Each row is a point on a landscape with many valleys, with its height.
A ball rolls from a point to the lowest of its 6 nearest points, and stops where none of them is lower. Distance is the straight distance between rows; heights are no part of it.
z_824 h=86: [ 17 -24  -3 -10  20   2  -4  24   1   6  -1  17  14   2   7   1 -12   1
  29  -3  -5  -4 -22 -25   7  14  34]
z_367 h=90: [  0 -25 -13  -9  23   1  15  10   7  25 -22  15  -3 -42 -10  -9   7   9
  13 -17 -16   0 -17  -5  -1 -16  22]
z_604 h=137: [  3 -15   6 -22  -4  -9  -8  18  -5   1  26  -8  12  17   5  30  -3   6
   9  -5  12  -7  -4 -12   9  38   6]
z_872 h=121: [  8  -9 -19  17  14   6 -29  10 -24   8   2   9  31  12  19 -19 -20  15
  20  -6 -23  -2 -20 -15 -13   4  15]
z_579 h=417: [ -5  12  17 -21 -14 -11  -1 -14   3 -18  18 -35  11   6   9  32  -6  -2
 -14   2  20  -1  17  26   4  27 -23]
z_326 h=502: [ 10  24  30  27  -9  14  13   0  11  -6  -5  22 -26  -7 -26  -2   4  -4
 -11  -6  12   4  13   6 -17 -26  -9]
z_941 h=380: [ -1  10  -7   8  -4  -9  13 -22   0  -1  -6   8 -15 -17 -18 -22  14   3
 -14  18  -9  -1  15  11  -3 -22 -18]
z_442 h=198: [-15 -16 -26  -6  -4 -18  -1 -16  -2 -11   2  -9  29   5   6  -6  14   8
  -5   2 -25   7  15  15   9   9 -21]
z_803 h=41: [  8   9   6  18   1   1   5   2 -12  -5   3  15 -13  -7 -18  -9   0  -3
  -7   9   3   6  10  -1 -11 -14   6]
z_677 h=289: [-15   6  -1 -13 -14 -12   4  -7  -3 -16   9 -14   5  -5  11  18  21   8
 -12   6   9  15  15  16  17  20 -22]
z_725 h=60: [ 17  25  16  39   2  19  -3  -5   1   0  -3  25 -17  -8 -17 -12  -3  -6
 -15   7   5  -2  12  -3 -19 -27  -1]
z_113 h=174: [  0 -22  -8 -10   5 -15  16  -2  -1  -2 -12   9   2 -29 -16 -17  16   9
   6   3  -9   6   5   1  11   1 -14]
z_399 h=267: [  3  -3 -21  -1  -2 -13  14 -22  -4   2  -5   3   0 -21 -11 -38   9   6
  -9  12 -14  13  23  22   4 -19 -16]
z_29 h=516: [  6  33  23  26 -16   9 -10   7  -2 -16   8   0 -20  17  -9  10 -12  -6
 -11   6  22  -4  17   4 -17 -14  -8]
z_925 h=512: [ -8  36   8   5  -8  19 -15 -34  -5  -9   4 -28  10  46  22  18 -10 -24
 -28  18   4  -6   7  22  -9  -6 -19]
z_127 h=101: [  8  -7   6   8   7   5  -7  19  -6   1   6   7   3   2  -5  13 -18   2
   4  -2  15  -2  -8 -14  -1  14  17]
z_40 h=107: [  7  -9 -21   9  12  -4 -18   2 -15   6  -2   5  31  -3  13 -29 -15  21
  19 -10 -32  12 -16 -11  -2  -6   9]
z_162 h=355: [-20  12  -5  -7  -9  -4   0 -35   0 -18   8 -26   6  28  16   1  12 -11
 -19  22 -10   2  22  24   3  -4 -25]
z_272 h=17: [  5  28  37  20 -20   2   8  -4  10 -11   4   1 -41   5 -32  17   6 -11
 -12   7  31   1  21  15 -10 -10 -15]
z_711 h=31: [  1 -19   9  -6   1  -1  11  11  -3   2   0  12   2 -17  -8  13   2   1
   5   4   8   7   4 -12  13   7   6]
z_661 h=85: [  7 -16 -13   9  28  -2   3  15  -3  22 -20  18  -3 -39   5 -28  -1  16
  17 -14 -16   5 -21 -14  -8 -11  16]
z_143 h=63: [ 12  10   6  38  10  17   7  -5  -4   2  -6  17 -22 -20 -19 -28   4   2
 -14   1  -4   0   7   3 -22 -30  -7]
z_382 h=42: [ -8 -22 -22 -20  26   3  15  21  18  41 -35  26 -12 -40   0 -16   9   0
  19 -35   4   3 -38 -22  10 -22  39]
z_933 h=99: [-10 -31  -9 -45  11  -3  10  27  22  18 -11  18  -8 -24  -2   8   8 -11
  32 -11   2 -14 -23 -26  40   1  31]
z_183 h=273: [-15   3 -17  -6 -16 -13  10 -37   3 -17  -7 -21   6  14  12 -13  24   0
 -20  19 -24   2  23  19  13  -5 -36]
z_886 h=204: [  6   7  15  -8  -8   7 -10   9 -14 -11  19 -20   7  18   9  29 -26   3
  -8 -10  18  -3  -1  -6  -2  32   3]
z_334 h=192: [ -4  -5   5 -24  -5  -8  -6   3  -2  -6  13 -30  15  19  20  20 -10  -2
  10  -5  12   1   2   2   9  41  -4]
z_516 h=95: [ -9 -36 -25 -25  19  -6  -6  32   4  15  -3   4   9  -6  14   0  10   5
  39  -7 -12   0 -28 -32  23  11  17]
z_899 h=561: [  9  31  16  35  -4  12  10  -8  10  -4 -11  17 -45  -3 -32 -28  13 -10
 -19   7  -1   1  12  21 -31 -37 -13]
z_976 h=421: [  2  14 -19  -1  -7   4   9 -47  -2  -6 -18  -6 -12  14   0 -32  19  -1
 -27  27 -27   0  20  21  -5 -40 -18]
z_811 h=88: [ -7 -15  -6 -11  13  -5  -3  24   1  -1   6 -13  17  12  14  21  -1   5
  26  -3  -1   6 -15 -12  18  35  18]
z_8 h=507: [-11  28  16 -14 -16   6 -10 -12  -5 -11  17 -45  19  34  23  20 -21 -15
 -19   4  28  -7   1  26  -6  20 -16]
z_602 h=26: [  1  14  34  12 -17  -4  25  -6  22  -1  -5   8 -37 -22 -37  23  13  -8
  -9  -7  27  -6  30  20 -10  -7 -20]
z_748 h=288: [ -2  -3   7   4  -5  -1  23   2   7  10 -11  14 -14 -32 -26  -3   9   0
  -3  -8   9   4  13  -1   4  -9   1]
z_832 h=140: [-13  -5 -14  26   0   1 -22  -7 -17  -5  17 -17  35  25  28  -4 -15   2
   1  -4 -24  -7  -5   3  -4  12  -4]
z_709 h=116: [ 10  -7  -5   7  23   3  12  11  10  22 -21  28  -5 -42 -10 -16   4  10
  -2 -19   0   1 -13  -3 -10 -18  22]
z_80 h=96: [ -5 -22 -27  -4   7 -12 -15  15  -4  -3   8   5  25   8  14  -7  -2   5
  23  -1 -19   3 -10 -23   9  10  11]
z_504 h=19: [  5   7  32   6 -13   7  20  11   8  -6  -6  15 -27 -17 -26   9   5   1
  -1  -3  24   3   7  -9   0  -7  -3]
z_17 h=235: [-18  -8  -8 -10  -2 -15   1 -27   1  -8  20 -24  16   5  18   8  14   9
  -7   4  -6  -3  17  13  17  13 -24]
z_490 h=114: [  4  -6 -14  13   1   2 -32  18 -15  -3  19   0  34  27  25  -3 -12   8
  21  -9 -12  -4 -24 -18   0  31  21]
z_150 h=624: [  0  36  19  -1 -18   3 -17 -17  -7 -16  10 -33  -1  33   3  32 -16 -19
 -26  19  26  -4  13  22  -7   3 -21]
z_349 h=602: [ 17  47  22  41  -3  19 -15 -14  18   6 -11  25 -45  23 -26 -28   9 -29
 -15   4  -3  -4   9  16 -36 -46 -19]
z_591 h=73: [ -4 -23 -30 -12  31   2  14  14   8  43 -35  12  -5 -48   6 -23   7  16
   9 -26 -17   5 -41 -23  -9 -21  34]
z_26 h=173: [ -8   2 -26   6  -1  -2  -6 -26 -19 -12   3 -14  27  17  10 -24   5  12
 -13  15 -40  -1   2   5   4 -10 -23]
z_989 h=153: [ 11  -6  32 -14  -2  12   3  31   6  -3  -1  12 -21  -9 -14  28 -13   1
  13  -8  33  -7  -7 -20  11  11  21]
z_863 h=44: [-20 -24  -2 -25  -3 -29  -4   8   8   3  10 -24  25   7  24  19  14   1
  27  -6  -3  -2 -12  -1  26  33  -7]
z_759 h=120: [-11 -18 -39 -13  24 -19  -9  11  -4  12 -13  -3  25 -17   0 -28  14  18
  15  -4 -40  10 -13  -4   3  -9  -5]
z_43 h=82: [ 21 -10 -14   8  23  11  -9  17 -12  15 -10  26  -1 -14   1 -18 -21   6
  17 -15 -11   0 -25 -16 -12  -3  31]
z_782 h=443: [ -1  17  -2  12 -11   3  -9 -23  -1 -19   7 -10   2  24   9   2   0  -5
 -19  22   6  -5  11  15  -7 -15 -21]
z_152 h=201: [ -6   8  -9  22  -5  10 -19 -27 -11  -3  12  -9  21  40  22 -11  -8   3
 -19  21 -30  -4   6  14  -9 -12 -16]
z_821 h=492: [-12  19   3 -13 -14   2  -3 -28   0 -19  14 -35   4  36  21  19  -1 -11
 -31  13   6   0  12  23  -3   3 -19]
z_11 h=644: [  8  14   0  27  -2   2  29 -16  17  10 -31  16 -32 -39 -34 -33  30  -7
 -14  -4  11   3  15  26 -19 -31 -11]
z_381 h=68: [ 10 -24  -2  -7  21  11   4  26   9  21 -21  29 -12 -29  -4 -10   3  -4
  22 -22  -1   0 -29 -22   1  -9  38]
z_125 h=344: [ -1  -3  27 -17 -14  -6   7  10   4  -8  10  -8 -16  -5 -18  23   2   2
  -6   2  29  -1  15   1   3  14 -10]
z_649 h=131: [ 19   4 -14  21  17   2   3  -1  -8  12 -11  12   4 -23   0 -29  -6  22
  -8  -4 -21   9  -8  -6 -18 -19   3]
z_708 h=169: [  0  -8 -29  -1   6 -13   3 -20  -9   4 -15   4   8 -14   0 -33   6  21
  -2   4 -31   3   6   6  -3 -20  -7]
z_59 h=61: [  1   8   1  13 -10  -3 -13 -11  -8 -16  17   0  10  15   0   1 -11   3
  -2   3  -8   1  10  -4  -2   4 -14]
z_994 h=91: [-11 -18 -17  -5   4 -10 -19  22  -7  -3  13 -20  35  24  25   6  -2  10
  24  -1 -13  -6 -15  -8  17  33  11]
z_430 h=513: [ -3  26  18   9 -14  -2   9 -10   8  -7   4   6 -36  -1 -28   3   6 -15
 -10  15  15   4  24  12 -12 -26 -13]
z_800 h=115: [-10 -23  -4 -34   4 -13 -21  34  16   5   6 -37  28  27  36  26   6  -5
  40  -6   2  -6 -23 -20  27  56  28]
z_533 h=87: [  6 -17  17 -28  -5  12  -1  36  10  12  -6  24 -16  -1  -4  13 -18 -15
  23 -14  21 -16 -26 -40  20   9  41]
z_992 h=213: [  3 -13   0  11  13   4  24   6   5  27 -31  18 -17 -48 -21 -11   5  -2
  -1 -21   4  -2  -6  -5  -6 -14  14]
z_645 h=110: [  9 -11  10 -11  -1   5 -18  30 -13   3  12   2  12  26  18  27 -24  -4
  25  -4  14  -9 -30 -24   7  39  32]
z_857 h=132: [ -4 -26   2 -43  -6 -10  14  15  15   5   1   4  -4 -19  -1  27  19  -1
  15  -5  20   4  -2 -16  23  19  13]
z_844 h=283: [  2  -8  16 -20  -4   3  27  10  20   5   3  11 -19 -39 -24  18  12  -4
  -4 -15  22  -4  12 -13  11   1   4]
z_948 h=225: [-15   1 -13   3 -10  -6  -1 -26  -4 -14  12 -23  19  24  12  -2  10  -2
 -14  13 -15   4  10  15  11   2 -21]
z_385 h=79: [ 18 -10   5   6   9  17  -7  35  -3   4   0  27 -10   2  -3   6 -24  -1
  18 -19   4  -4 -22 -29  -7   5  39]
z_771 h=208: [  2 -11  15 -14 -15   1  16   6   5   2  -5  11 -12 -17 -19  17   1  -4
  -4  -3  25  -6  10 -13   8   6  -2]
z_117 h=117: [ 15   6 -10  25  11   3  -7   3 -16  -1  -3  21   3 -10  -9 -17 -18   5
   1  -4  -4   9  -8  -8 -20 -15  12]
z_231 h=404: [-10  23 -11   4 -10  17 -16 -40  -1  -5   0 -12   5  57  21   2   4 -25
 -29  38 -18   4  14  23   0 -25 -21]
z_791 h=272: [-15  -1  12 -10  -1  -2  -9   1 -13  -6  26 -43  32  32  36  25  -9  -3
  -2  -9  10  -9 -13  20   7  43  -8]
z_728 h=207: [-13  -6   1 -21 -12  -5  22 -10   5 -10   0   1  -8 -21 -11  12   7   3
  -5  -1   7   5  20  13   7  10 -13]
z_409 h=206: [ -5   1  -6  14   0  -9   4 -11  -6  -7   5  11   7 -13  -6 -15  -4  14
   0   5  -8   5   8   2 -11  -5   3]
z_743 h=447: [  9  23  35  -7 -17   0 -11   1  -2 -11  21 -31   2  28  15  31 -22  -6
 -16   2  35  -1   4  12  -9  26  -9]
z_995 h=66: [ 12  42  11  19 -10  16 -10 -16   0 -14   8   4 -27  37  -3  -2 -11 -16
 -19  19  -1   0  19  20 -14 -27 -20]

Call two points neighbours if one is among the 6 nearest of the other. Go from one point of each pair to the other, from neighbour to neighbour, staying as low as possible. Name the highest point that can't be avoided.
z_711 and z_803 -> z_117
z_382 and z_711 -> z_127
z_382 and z_863 -> z_811

For each start below, name the point where the ball stops.
z_442 -> z_382
z_150 -> z_863
z_8 -> z_863
z_645 -> z_382
z_399 -> z_382
z_872 -> z_382
